Points, in no order, along strands that fork, close into loops and pass close to each other.
In the rows, zero is written as 128.
Points whose rows are less than 189 apart are linked; no others are. Some points are linked to none.
Q_980: [160  50 115 166 130 104 126 122 171 139  96 166 148 125  83 138 114  91
 188  87  77 155  99  54 148 149  63 209 151 149 142 129 139 166 128 150
 132  76  81 127 148 109 174 110 156 129 148 180  91 115 128]
Q_877: [121 153 124 116 125 166 124  90  93 127 125 101 113 140 179 101 156 129
 124 166  72 145 208 125  99 204 129 109 182 128 108 121 139 110 117 105
 130 125 164 186  82 124  99 143 118  71 206 132  65 109 119]
Q_858: [180 143 131 116 118 165 122 114  93 172 169  91  93 140 137 107 136 129
  91 181 140 140 145 146  85 154 149 108 125 140 138 119 164  89 148 127
 162 133 152 151 144 170  81 148 114 109 144 104  89 122 173]
Q_712: [ 73 146  84  94 131 106 107 125 140 130 151 138 143 117 162 112 175  95
  98 101 146 103 149 130 145  71 129  93  99 145 101 102 162 115 136  98
 116 177 166 179 112 127  84 123 135  90 151 163 140  55 128]
Q_873: [143 136 130 142 205  68 142 144 125 114 134 146 116 137  74 113 134 100
  97 120 189 140 128 132 122 135 123 184 183 163 156 173 127 136 120 102
  97 145 142 119 163 164 135 135 115  91  65 140  93 116 168]
Q_990: [145  79  95 182 166 121 151 133 135 139 124 118 219 165  91 124 131  90
 119 123 143 145 131  89  52  98  97 159 109 159 162 141 138 131 130  79
 141  41  86 113  78 100 109 154 176 127 137 156 119 110 134]
Q_280: [193  46 144 119 186 107 112 162 161 107 152 137 152 123 101 149  70 147
 114  74 137 147 161 111 108 124 107 159 151 148 165 139 151 117  98  94
 141 115 114 111 138 108 136  98 142 143 132 142 116 117 134]
Q_791: [117 118 172 111 118  78 146 131  99 148 112 124 107  97 120 138 129 103
 103  92 104  99 120 141 136 107 132 114 140  93 115 141 100  73 127 108
 145 179 168 102 120 137 128  87 152 133  71  98 111 144 134]
Q_274: [137  74 104 114 148 129 128 150 156 151  95 151 168  88 115 137 110 127
 169  50 117 134 137 154 200  89  93 162 111  89 181 135 147 140  98 154
 103 116 111 106 168  80 122  39 121 159 133 152 154 192 139]
Q_714: [169  89 116  86 192  86 150 143 147 173 154 136 166 118 121 157  86 116
  85  98 126 118 179  84 118  86 117 145 124 132 153 127 160 119 120  85
 160 130 125 141 110 110 124 105 170 126 124 155  88 124 144]
Q_53: [192 133 120 105  84 162  65 105 125 132 124 115  26 167 108 143 140 141
 191 119  91 151 107 182 118 168 150 155 113 101  83 139  72 101 115 143
 142 127  96 103 167 135 114 146 132 169 139  97 193 122 140]
Q_950: [127 147 138 135 168 121 178 120  89  99 112  96 137 173 134 105 136 119
  93 116 141 102 131  98  91 167 146 135 132 155 164 111 142 112 122  83
 114  91 152  67 117 138 105 136 148 121  91 149 107 130 117]
Q_884: [157 126 112  94  97 161  65 125  99 184 118  80  42 127 173 125 162 131
 100 121 123 109 124 141 140 123 201  94 139  90 107 139 111 102 172 193
 166 149 139 127  99 172  97 146 130 143 156  59 121 142 163]
Q_365: [142 149 181 145 118 155 142 157 152 111 103 147  86 148  68 126 106 127
 157  92 154 123 154 122 194 138 166 110 155  93 145 170  75  98  99  81
 116 155 130 108 152 126  91 110 165 157 110 117 168 131 102]
Q_134: [100 176  96 138 117 120 106 107  95  99 118 136  88 121 157 119 184 111
  68 137 146  98 125 114 117  58 150 104 118 172  75 105 119  63 168 129
 149 203 102 144  92 163 137 190 138 149 128  72 119  57 178]
Q_11: [120 174  56 105 137 121 100  85  77 135 102 123 102 139 183 130 210 129
 125 152 173  98  97 168  87 126 141 131 171 162 117 111 130 160 147 155
 100 167 158 128  92 168 124 168  96  29 167 110 122 125 156]
Q_381: [144  60 123 124 114 181 109 153 129 124 194 140  98 121 155 124  73 168
 121  99 105 127 114 152 169 110 107 100  81 107 149  72 121  65 134 150
 142 145 101 102 135 124  98  93 141 159 113 129 179 149 154]
Q_163: [122  98 113 110 124 119 136 165 122 106 131 121 165 133 138 147  88 170
 146  74  98 135  91 110 153 129 107 176 114 160 122 107  93 154 101 103
 142 136  90 117 146 100 133 143 131 148 131 139 205 110 135]
Q_855: [ 90  62 108  91 125 102 131 135  86 140 113 117 154  99 171 142 110 149
 119 121 111 125  94 153 187 120  84 121 105 105 131 111 155 113 112 146
 115 151 148 121 136 119 120  60  97 115  92 155 113 165 138]
Q_427: [141  97 103 137 160 121 115 105 138 120 140 119 176 105 159 141  85 116
 167 114 165 190 119 159  94 131  98 169 154 144 122 145  83 148 111 173
 101  77  57 112 129 112 137 165  97 160 106  86 154 188 146]
Q_640: [140  70  92 122 124 174 106 144 129 122 166 137 144 157 120 131  98 158
 160  83  91 161  74 141 159 135  87 166  82 143 142  61  94 103 136 129
 134 106  79  98 147 107 115 120 122 154 113 140 208 141 183]
Q_226: [135 181 115  89 100 150 110 111  80 128 138 115 113 115 154 112 221  79
 103 134 222  87  82 153 133 118 150  45 124 120 133 104 163 117 129 161
  77 121 140  96 122 156 135 152 138  78  83  97 142  93 113]
Q_928: [114 215  79  67 119 135  91 173 110 186 134  80  73 110  91  97 185 114
 114 129 175  95 182 141 169  55 186  83 102 129  79 132 135 139 186 167
 139 135 166 193 118 175  85 168  90 150 153  76 151 170 127]
Q_363: [ 86 207 131 147 113  90 110 132 101 102 108 136  78 116 120 127 189 103
  85 147 162  79 142 142 131  54 180 119 151 146  57 159 100 129 177 159
 104 197 133 139 115 151 165 185 163 124  95  61  94  66 132]
Q_385: [139 153 119 148 135 109 180 143 118 137  96 103 118 149 100 104 142 122
 132 119 152  97 131  96 158 134 187 132 128 109 196 122 142 107 142  83
  98 124 179  80 135 127  94  97 145 114  72 143 122 151 118]
Q_460: [120 106 137 197 145 133 160 142 120  66 129 134 188 156 133 126  97 117
 138 155  90 161 106  57 101 159 103 142 175 135 155 134  73 124 134  82
 150  75  76 116  91 101 134 154 176 131 125 159 102 107  91]
Q_773: [ 95 100 120 169 149 117 175 148 122  89 140 154 160 123  85 135 103 152
 100 186 156 132  88 169 159 135 118 128 132 186 143 160 201 149 151 136
 104 143 138 132 166 162 149 114  82 102  53 124  99 136 127]
Q_422: [134 130 139 139 145 141 141 117 152 117 137 135 128 154 126 122 125 149
  92 175  64 123 180 102  76 182 126 131 158 163 128  81 165 137 129  86
 167 112 165 165 107 132 134 134 108  77 170 174  65 110 127]
Q_943: [171 157 123  98  94 147 104 116  32 162 157  71 114 130 130 113 247 142
 135 142 145 132  79 195 138 184 137  94 116 126 156 125 170 125 141 138
  90 110 124  99 145 124 132 136 128 154 122 133 112  76 146]
Q_482: [121 102 133 156  80 144 157 135 139 136 120 105 115  79 143 154  95 157
 176 117  65 158  90 124 169 120 124 143 152  86 113 147  81 129 139 140
 133 104 103  98  97  94 116 115 155 171  85 126 154 166 157]
Q_556: [113  63 134 148 151 111  93  78 131 130 151 134  98 140 113 121 111 140
 159 159 108 143  94 118 119 137 123 140  89 152  93 127 123 126 145  97
 124 143 123 121 102 145 141 155  80 144 104 110 142 141 145]
Q_537: [120 173 128  88 112 119 105 117 105 189 103  95 141 119 119 108 149 100
 174 124 150 109 135 118 154 162 113  96  80  99 131 111 161 160 135 135
 126 105 142 142 133 107 108 107  83 146 163 144 111 174 109]
Q_219: [101 135 153 125 130 163 114 137 158  53 106 153 157 117 116 133 103 101
 178  54 158 133 133 139 164 141  90 154 175 118 153 159  94  89  58 129
  91 119  75 106 179  92 142  90 144 156 132 131 165 113  71]
Q_261: [190 116 120 118 157  90 111 115 132 167 151 118 144 117  77 138 113 111
 113 161 184 180 130 144  73 136 126 165 146 133 160 159 161 152 123 170
 146 111 109 168 179 122 137 151  80 126 120 123  81 158 186]
Q_593: [128 151  55  49 123 116  63 176 109 178 120 117  85 104  96 124 183 122
 119 131 199 130 125 166 174  65 169  89 104  90 122 137 120 108 154 181
 144 147 135 171 126 175  76 106  93 127 167  98 159 152 132]
Q_763: [136 121 169 131 136 152 127 111 172 117 130 125 172 167 156 108  88 103
 134  93  88 152 172 138 129 169  74 121 132 133 106 119 119 109  65 111
 143  83  96 162 142 102 114 125 162 135 151 149 161  94  98]
Q_562: [126 137 143 154 133 134 190 130 111  74  92 147 129 109 102 149 112 141
 131 103 135 120 122 171 152 167 134 151 162 110 174 172 190 155 112 122
  73 115 159  55 166 140 140 105 109 120  81 122 161 213  83]
Q_137: [149 109 168 129 166 127 171 110 126 136 121 127  95 190 134 125 129 142
  93  79  88  88 171 122  92 139 151 144 139 149 134 127 103 105 111  53
 124 126 177  88  96 126 101 115 175  88  94 121 133 160 116]
Q_399: [163  99 133  97 179  49 162 148 128 160 132 140 127 109  30 157 109  79
  86 131 199 153 113 123 121 112 133 174 155 133 175 162 122 124 115 127
 140 170 120 168 182 134 149 127  91 134  77 105  80 164 178]
Q_202: [158 136 114  89  86 135  79 106  82 146  95  47  43 161 181 102 128 143
 125 138 109 137 102 185 215 166 165 108 136  76 119 132 105 121 143 188
 158 150 132 120 123 151  95 141 144 124 123 119 122 154 153]
Q_298: [142 152 106 132 114 148 134 148 162  87 124 125 157  98 182 141  57 140
 108 159 142 156 115 165 129 129 115 146 185 130 126 127  73 141  92 183
 145 157  87 142 142 126 128 125 135 109 144 126 159 104 151]
Q_564: [ 75 162 140 135  87 149 153 110 129 106 113 147 104  87 131 126 132 115
 144 166 118 115 123 137 146 124 149  76 175 104 103 171 164 148 139 186
 108 153 158 118 119 149 164  97 119 114  83 132  75 125  79]
Q_830: [103 149 141 128 133 115 136 148 124 104  87 147 165 110  93 130 131 118
 159  95 185 119 125 124 182 116 120 134 138 112 153 168 105 128  98  99
 106 143 121  90 158 100 120  82 148 151 129 159 153 120  88]
Q_821: [123 165 131 110 110 166 105 117  86 102  90  98  86 139 173 139 203 174
 162 126 143  95 122 201 146 173 179  94 154 111 119 153 109 134 128 132
  64 137 147  84 143 130 129 116 138 101 134  93 156 112  77]
Q_99: [124 151 109  77 112 131  86  79 160 100 136 165  72 131 168 123 132 111
  99 113 129 111 150 111 102  95  83 109 100 155  61  86 120 150 122 118
 157 159 165 177 109 186 137 172  99  72 195 134 160 121 140]
Q_929: [ 67 194 152 154  65 133 177 129 120 112 105 147 113  81 100 130 147 117
 125 174 146 110 136 149 176 141 172  58 116 102 119 160 164 164 134 164
  63 137 169  99 143 132 162 113  75 161  84  93 113 180  67]
Q_279: [197  79 125 174 132 129 149 141 157 110 113 158 142 124  82 114  83 131
 178  64 116 167  86  89 147 146  90 221 163 139 200 125 143 156 126 142
 140  92  72 107 175  79 151 115 125 167 143 146 139 148 128]
Q_835: [143 213 143 123 109  94 134 127 126 164 115 110  87 140  93 117 133 127
 134 182 154  89 110 101 114 127 170 131 133  99 133 131 121 154 147 136
 176 180 161 145 172 129 138 117 117  99 156 168 101 135 123]
Q_478: [171  97 164 133 100 181 124 138 216 115 169 178  78 146 118 140  80 157
 130 106  81 178 156  92 104 121 131 149 113 131  76 118  65 145 110 117
 145 117 118 127 119 116 153 177 164 134 147 106 199 116 138]
Q_766: [144 163 100  96 117 105 104  87  90 152 134  84  96 134 181 100 167  78
 138 143 190  85  85 133 158 126 145  87 133 113 137 103 178 120 126 175
 109 117 134  91  98 155 125 136 135 110  86 156  84 124 156]
Q_194: [161  73 132  86 145 142  76 167 149 128 144 130 135  91 105 150 133 125
 118  74 149 131 124 100 144 112 146 101 126 115 142 139 132 107 125 113
 142 161 107 117 142 122 132 101 118 175 128 139 139 105 142]
Q_569: [155 143 175 127 100 129 142 118 201 108 175 169 104 130  87 127 120  98
 101 142 127 123 139 102  96 123 103 103 103 168 106 104 176 151 115 140
 143  87 140 179 170 138 140 121 129  75 128 150 123  89 115]
Q_660: [127 141 117 119 101 122 131 114  92 119 121 128  98 105 167 121 114 143
  58 127 129 126 122 131 140 101 136  75 110 154  84  89  96  94 153 176
 174 173 114 148 116 162 114 184 125 131 125  72 140 140 166]
Q_753: [199 127 135  80 114 160  64  92 152 120 152 125  76 153 106 122 123 110
 151 110 124 166 157 157 102 147 115 145 102 109  93 129  97 117  83 106
 162 137 112 145 166 149 128 151 116 159 166 108 190  90 141]
Q_342: [ 64  90 134 185 119 141 115 136 134 115 132 161 232 123 166 150 105 123
 162 203  93 155  98 116  82 116  89 107 112 100 131 126 107 106 118 123
 150 131  98 139  91 106 151  84 148 161 156 151  94  92 106]
Q_256: [124 149 132 126 144 161 117 106  78 118 135 133 105 140 166  96 138 111
  91 158 162 113 125 158 103 144 115  95 129 147 146 112 184  95 132 152
 128 138 173 109 155 160  85 123 109  56 104  93 115 125 118]
Q_402: [ 39 206  92 155 157 115 158 160 135 138 165 125 160 165 123  98 167 120
  89 154 158  86 141  79 115  86 150 144  90 158 108  91 179 156 145 113
 121 132 151 200  96 174 124 176 132  90 133 169 100  49 134]
Q_271: [176 146 147  94 124 127  97  74 165 142 124  96  42 138 143 150 104 121
 185 101 102 130 120  93 136 145 168 129 114  93 103 117 112 159 119 158
 146  89 108  94 122  93 121 160 141 133 131 152 167 185 135]
Q_320: [135  98 100 114 181 115 110 121 121 134 139 107 219 121 148 139 132  90
 135  97 193 118 111 141 112 109  85 111  90 137 139 110 137 100 104  99
  99  88  97 100  82 100 115 144 129 144 125 127 153 151 134]
Q_750: [ 73 111  84 133 163 112 127 126 164 149 164 130 186 138 134 138 167 110
 109 126 158  97 146  73 111  66 117 136  77 154 128  95 182 152 134  71
 111 124 148 181  96 137 135 116 116  98 158 181 107  63 144]
Q_721: [146  96 143 177  94 119 155 129 150 156 102 122 133 108  96 160 136 159
 162 127  30 153 104 117 121 170 138 150 177  78 141 165 107 129 123 119
 125 122 106  82 114  65 149  94 132 195  97 145 113 134 132]
Q_121: [171 127 133 152 109 131 149 127 137 162 147 117 114 130  86 109 100 127
 113 169 156 149 121 151  79 122 156 143 119 133 145 131 125 108 154 135
 145 136 150 119 161 141 120 143 106 130  96  93 115 144 161]
Q_341: [ 63 116 144 143 126 107 135 134 149 147 130 151 167 118 134 125 127 117
 103 171 117 130 162 156 104  50 126 143 114 129  94 154  97  93 130 101
 131 190 145 204  95 137 128 127 162 135 176 117  97  71 116]
Q_108: [ 96 113 144 161 103 109 174 139 106 115 122 110 173  93 157 125 118 129
 125 155 106 142 116 132 146  95 137 127 127 138 100 130  74 113 146 115
 123 114 116 111  78 100 110 177 171 170  74  94 141 141 146]
Q_931: [152 141 183 129 141 108 133 126 197 170 152  84 121 145  94 117  78 131
 114 130 119 124 186  47 134 121 142 111  88 113 117 145 134 151 114  96
 183 112  99 183  93  99 124 158 166 169 148 152 140 150 143]
Q_515: [114 185 152 109 107  99 148 112  71 147 104 126 109 124  81  98 168  97
 145 130 168  98 128 110 140 175 119 118  99 131 144 126 191 156  96 119
 117 121 164  94 163 112 144 111 101 140 125 147  98 166  84]
Q_695: [168 100 117 139 156  88 144 131 130 154 131 100 183 113 114 140 116 133
 127 131 151 183 114 111  87 133 117 165 125 131 144 141 129 172 105 147
 132  70  80 117 133 101 138 161 105 139 133 132 124 167 171]
Q_670: [128 190 106  92 122 108 124  95  75 173 117  95  80 153 152 126 207 122
 139 148 179  86 140 177 100  75 169 125 147 116 120 137 122 139 158 131
 116 152 168 138 119 149 116 123 146  81 176 113  95 107 115]
Q_232: [176 107 155 140 140 128 113  89 167 138 190 154 127 161 116 136 110 109
 102 164  88 129 183  95  54 147  84 131 108 148 123  81 195 150 115 121
 161  74 127 202 154 137 169 154 108 108 156 158  84  96 137]
Q_727: [110 111 141  99  97 123 125 114  73 134 112 140 102 102 177 141 149 136
  58 125  83 102 125 142 109  95 113  92 140 111  80 117 104  69 147 148
 183 210 160 138 112 152 119 109 138 113 119  72 103 141 153]
Q_400: [169  97 164 159 110 178 146 140 198  71 162 196 103 109  99 141  85 146
 132  88  97 172 116 111  97 118 110 169 165 154 124 153  88 149 125  78
 130  87 104 114 120  90 128 142 164 138 124  93 184 110 106]
Q_895: [131 112 104 144 166 131 164 145 155 153 104 135 142 146 111 140 133 170
 131 119 147 107 149 125  66 137 174 161 120 194 148 135 168 196 129 116
  91  83 147  93 116 119 120 145 107 106 115 142 147 157 133]
Q_546: [138  80 175 175 131 155 171 152 133  53 137 170 156 128 139 113  73 132
 118  96  87 163 120 114 127 144 103 168 201 143 133 149  77 105 119  71
 127  83  90 104 108 106 114 147 181 128  88 110 134 114 102]
Q_961: [110  75 142 163 149 137 170 121 124 117 139 150 158 197 128 113  91 163
 100  91  92 123 158 113  88  94 108 140  77 161 129 113 128 103 134  57
 120  82 150 106 119 131 102 139 167 106 105 113 155 167 111]
Q_659: [163  91 144 134  87 132 121 111 100 142 126 117  82 119 117 159 181 156
 140 145  53 137  89 127  95 185 148 129 144  81 143 138 123 110 144 117
 145 164 111  87 138 117 154  94 110 162 103 154 102  86 148]
Q_348: [129  58 141 143 176 104  91 150 210 132 149 176 136 134  71 126  78 164
 145 137  53 154 142  99 148 134  93 150 132 155 133 129 146 158 126  93
 149 155 139 172 157 137 186 104  81 151 157 131  84  96 126]
Q_869: [160  67 153 168 132 118  85 102 217 115 138 183 136 129 113 162  65 114
 185 114  78 143 121  52 166 115  90 154 165 113 148 103 135 174 126 125
 142  69  87 136 134 104 173  93 144 129 178 183 114 129 105]
Q_767: [133  81  88 186 141 143 139 123  99  89 125 123 195 187 123 139 110  87
 151 147 117 155  95  74  94 149  90 173 147 107 187 116 133 115 142 112
 136  65  89  83  71  98 112 109 179 132 140 193  91 140 120]
Q_810: [164 161 163 104 105 159  72  86  89  98 113  86  69 141 160 137 146 141
 176 140 107 128  85 184 103 201 162 140 150 114 111 135  99 103 131 146
 108 135 109  85 159 134 132 169 120 129 114  86 160 128  92]
Q_568: [ 62 115 116 123 134 121  90 137 112 164 151 131 144 118 119  96 168 149
 140 187 112 128 131 162 121 110 133 117 120 143 108 152 124 100 173 108
 126 194 162 206  92 153 113 131  85 151 167 121  77  83 132]
Q_221: [151  79 127 104 135 162  92 127 140 119 187 154 116 132 155 121  65 115
 108 128 148 152 111 146 124 108  98  95  61 143 110  55 128  90 137 185
 145 114 120 143 137 140 129 139 107 123 127 100 168 149 166]
Q_832: [ 88 154 119 156 131 110 140 123  84 135 138 109 224 121 153 140 135 128
 135 171 152 121 123  76 112 133 121 101 101  77 151 129 135 103 123 123
 138 163  98 135 113 103 141  96 148 173 150 162  94  93 112]
Q_493: [110 146 101 166 188 112 161 151 151  91 116 157 130 132  72 127  96 131
 133 146 192 137 107 147 150 115 144 175 172 185 176 177 176 172 124 124
  68 136 152  96 156 153 118 134  86  73  70 142 131 137 139]
Q_480: [133 147  81 123  93 130 101 103 118 141 125 103  56 122 186 125 141 112
 143 172 126 138  83 169 162 148 126  92 128  91 116 103 129 112 153 204
 137 125 126 116 115 157 114 133 103 105  93 137 105 136 196]
Q_82: [118  78 168 138 150  96 110 140 187 122 127 154 155  88 114 147  48 122
 139 151  66 145 134  66 171 135  69 142 150 114 116 130 125 157 121 132
 156 115 112 179 160 133 201  95 111 133 167 161  79 141 108]
Q_23: [ 66  53 147 189 148 125 112 118 137 131 129 160 216 148 140 138 127 105
 156 139  95 170 121  89  68 121  49 155  89 131 138 156 130 122 101 100
 114  62  91 135 113  93 177 126 149 177 150 126 109 110  94]
Q_404: [159  80 132 112 128 165  92 110 130 127 113 110 136 138 143 140 119 120
 148  78  74 172 166 174  79 177  82 174 138 114 121 134 100 104  67 111
 150 122 105 150 143 112 135 114 124 167 168 130 157  97 142]
Q_567: [128 128 109 161 171  81 185 135 132 132  94 113 208 131  93 125 123  90
 142 110 165 163 160 131  62 113 131 194 149 154 159 187 112 157 116 111
  98  36 104 111 126 104 125 170 150 141 127 137 107 151 133]
Q_946: [ 74 158  69 106 143 140 120 109 103 152 130 140 139 135 171 116 167 141
 112 147 160 119 121 182 103  96 113 116 121 173  69 103 110 145 149 174
 110 159 160 178 102 139 114 170  69  57 165  85 145 148 158]
Q_138: [146 176 133 125 101  89 172 111  99 158 113  77 111 164 138 139 151 124
 116 151  77 103 141  75 120 190 143 130 113  96 120 110 132 143 106 118
 171 105 135 103 116  97 149 130 172 106 137 189  88 125 115]
Q_395: [ 88  66 153 167 156 115 118 162 145  93 108 175 141 140  79 123  78 178
 151 112  69 148 129  83 175 182  88 160  88 174 144 122 143 140 135  82
 138 152 105 130 169 129 163 123 100 159 140 157 139 122  83]
Q_396: [139 129 162 108 105 159 126 137 218 117 165 179  73 114 138 124  86 127
 117 111 124 133 139  76 153  71 146 111  94 134  75  86  95 141 116 161
 146 118 116 136 109 116 136 118 157 108 135 129 199 116 113]
Q_34: [157 127 104 116  80 147  68  84 127 119 135 108  88 138 133 137 183 112
 180 152 101 155 101 173 111 168 145 104 154 101 118 138 135 121 130 141
 138 149  99 111 112 141 145 116 112 154 155 170  93  44 144]
Q_359: [ 96 133 120 126 149 121 171 132  77 151 117 108 145 160 130 138 210 159
 110 112 105  82 133  92  69 154 147 157 132 164 138 130 191 163 141 104
  88 113 156  73 107 149 140 146 123  89  90 145 103 138 129]
Q_892: [117 188 156 181 125  92 185 144 111 154 119 128 121 159  74 135 109 117
 107 192 132  80 150 112  86 132 158 149 151 125 145 117 115 126 156 120
 170 145 157 146 164 146 132 148 111 116 113 121  78 162 126]
Q_614: [ 49 207 121 151 123  92 161 155 104 157 134 105 202 160 120 111 176 125
 113 177 166 108 138 101 114 109 150 111  74 129 123 117 137 142 149 100
 119 135 129 169 121 117 143 132 141 142 159 155 103  63 101]
Q_33: [115  73 110 108 136  79 153 143 124 138 117 140 149 124 143 146 116 141
  92 134  92 119 117 109 130 115  96 146 120 140 147  94 165 123 125 105
 146 142 139 142 124 131 135  94 145  98 109 184  82 119 156]
Q_696: [156 112 125 154 130 179 107 107 150  67 130 144 155 120 130 118  64  97
 185  67 142 159  97 106 143 140  77 205 173 118 191 104 114 115  79 140
 120  85  68  99 169  97 113 122 143 137 140 138 166 132  98]
Q_321: [106 101 151  99 158  92 170 168 138 118 109 134 134  76 112 142  92 104
 101  95 112 115 135 138 199 111 135 103 149  98 157 142 124  82 124 116
 107 176 177 102 123 118 140  71 118 172  52  96 100 190 107]
Q_998: [146 126 134 104 129 171  85 119 124 122 112 104 117 124 169 119 154 156
 167 112  70 152 181 184  95 206 119 125 182 118 129 148 110 122 107 128
 103 128 138 168 107 105 102 106 126 125 186 138 117  93 107]
Q_662: [122  86 110 111 154  98 148 166 108 131  93 147 140  96 115 135  84 139
 116 102 114 141 120 158 224 101 125 136 136  82 191 133 151 133 101 143
 103 147 164 128 128 113 131  34  95 142  89 154 115 225 149]
Q_94: [ 84 159 152 131 146 145 171 151 189 103 134 165 141 108 183 110  87 176
  47 110 117 115 206 132 112 118 120 110 137 154  81 129 119 143 106 143
 120 120 160 175 112 126 115 155 154  79 144 112 167 122 143]
Q_284: [ 92 169 119 113 134 138 156 162 132  78 124 135 186  83 207 131 131 143
  52 123 122 110 162 139 129 119 103  80 153 155 113 119 134 133 116 180
 129 131 120 138 107 116 131 154 137  94 143  90 139 116 105]
Q_130: [ 62 184 125 153  97 122 159 113 113 126 121 151  87 119 131 126 172  94
 125 185 155  84 106 144 144  70 146 104 137 131  79 143 125 111 174 177
 109 176 149 120 107 168 143 118 153 112  94  92  96 112 106]
Q_511: [185 136 112 106  98 169  77 122 168 160 128 114  87 140 161 142 161 159
 157 137  89 163 139 190 100 150 164 123 155 102 133 145 110 148 131 156
 128 149 110 140 140 120 105 113 124 128 193 143 140  65 183]
Q_636: [114 143 127 136 143 146 128 109 136  72 126 130 175 120 175 143  79 130
 153 141 159 147  91 189 111 163 114 150 172 136 140 164  91 135 100 164
 103 123  99 107 150 128 141 160 109 130 121  94 170 142  95]
Q_612: [119 158 113  82 107 108 139 148 133 135 123 119 154  82 162 126 163 133
 107 114 159 119 143 153 154 109 132  98 121 165 123 131 132 147 114 137
 110 129 138 155 143 119 112 126 137 107 136 152 130 105 138]
Q_861: [139  97 130 106 123 150  86 112 113 143 142 109 175 117 116 140 157 119
 151  96 168 120 122 126 114  98 102  96  69  92 117 138 139  75 117  80
 136 138  85 113 122 108 105 116 137 197 130 134 163 106 124]
Q_782: [126 129 123 158 120 126 183 134 124 137  89 138 126 115 109 134  96 142
 135 112 147 117 122 127 130 115 157 143 133 126 167 118 130 166 122 125
  87 102 164  69 126 115 119 112 114 133  81 134 143 214 121]
Q_788: [ 66 121 120 149 165 137 120 118  78  83 156 159 149 143 137 117 137 141
 112 153 165 111 100 143 124 148  97 110 107 161 125 125 166  92 159 132
 100 163 162 105 126 180 131 126  93 100  73 120 113 108 129]
Q_570: [127 173 156 147 118 111 178 138 125 124 118  85 150 128 129 119  95 137
 119 138 128 107 153  38 141 151 159 111 123 122 123 130 115 165 119 107
 175  92 114 133 113 106 132 165 163 132 134 164 117 148 102]
Q_376: [ 89 191 129 145 106 115 195 134  77  77  91 148 110 114  94 141 130 139
 110 161 181 116  91 176 168 171 161 114 128 106 155 151 158 162 126 145
  74 140 185  85 159 188 175 116  86 127  61  87 130 191  89]
Q_124: [108  91 118 160 132 144 131 164 168  70 150 167 137 143  99 124  54 187
 164  89  79 152  84  79 185 154 103 170  98 176 123 109 119 173 146 107
 129  98  92 116 127 127 142 149 103 144 141 135 210 125  93]
Q_147: [125 198 143 103 102  67 178 131  71 162 100 106 110 133 116 133 183 131
 138 147 146 109 114  82 119 148 147 133 128  86 133 118 125 157 122 105
 125 151 163 106 141 130 172 117 143 134 116 157  78 136  84]
Q_969: [152 165 160 119  96 180  99 130  59 132 125  90 116 133 159 116 216 151
 135 118 165  89 142 170 119 151 200  67 151  88 141 124 106  97 153 110
 113 161 130 110 120 134 114 122 154 128 186  78 132 101  87]
Q_477: [ 72 153  95 117 137 132  91 133 131 129 102 143 116 115 132 107 150 155
 138 154 157 105 135 164 140  77 150 106 108 160  74 145  84 125 164 133
 121 179 137 171 106 173  89 140 103 120 169  95 160 107 120]
Q_704: [109 147  68  92 122 110  70 128 159 133 130 141  99 108 131 141 134  94
 134 129 186 115 102 121 156  52 156 112 104 142  89 108 114 140 148 188
 142 157 132 161 113 159  99 126 112 108 141 118 172 127 169]
Q_334: [129 121 145 107 102 181 100 129 159  91 163 183  85 114 133 127  83 141
 124 136 132 127 126 137 145 119 112 104  78 135  94 102  99 137 129 187
 145 124 128 134 165 152 123 126  99 107 134  90 206 180 113]
Q_177: [137 118 173 133 127 130 136 126 172 109 118 148 132 118 118 109 112 104
 153 106  95 133 153 117 149 159  85 113 121 148 104 136 160 148 106 125
 111  87 127 123 153 123 151 120 138 123 104 154 139 109 114]
Q_317: [189 186 128  81  99 170  90 166 109 200 142  73  58 120 104 115 194 143
 108 143 156 108 163 142 147 113 190  76 126 108 131 155 136 119 176 137
 148 123 159 171 125 157  90 167 118 150 153  70 128 135 126]
Q_465: [154 174 147 114  73 157 104 114  45 170 121  32 123 126 184 111 224 154
 137 168 148 113 113 189 153 168 173  87 127  88 138 136 116 102 191 148
  88 119 127 110 112 126 138 133 164 161 157  90  88 101 122]
Q_435: [112 142 130 139 131 124 177 146 184 133 118 165 150 120 156 133 114 137
 104 109 117 126 184 156 121  68 153 118 141 137  84 149  62 113 121 104
 127 169 143 160  99 125 105 125 181 103 155 110 159 101 120]
Q_241: [135 139  99 101 123 147  89 117 119 173 115  93 111 141 156 121 129 125
 185  91 110 130 121 165 176 156  96 112  66  83 144  94 146 157 117 177
 146 100 126 146 158  85  99  87  97 134 185 174 172 183 144]
Q_526: [146  81 187 164 148 103 145 143 157 167 143 124 124 159  64 145  81 130
 111 114  75 114 151  42 106  96 132 135  94 116 145 124 136 129 143  72
 179 108 129 127  90  82 147 144 127 188 121 134 101 183 130]

How many points has the smallest loop of links through each point below? Write none if it is on no loop.
Q_788: 9
Q_782: 5
Q_569: 8
Q_928: none

A fork is a point with three links, a tip a point with one. Leave the first point through the second and follow the links. Name the first fork or tip that comes.
Q_696 / Q_279: Q_695
Q_226 / Q_766: Q_477
Q_478 / Q_396: Q_365
Q_341 / Q_435: Q_23
Q_929 / Q_564: Q_662
Q_727 / Q_660: Q_782
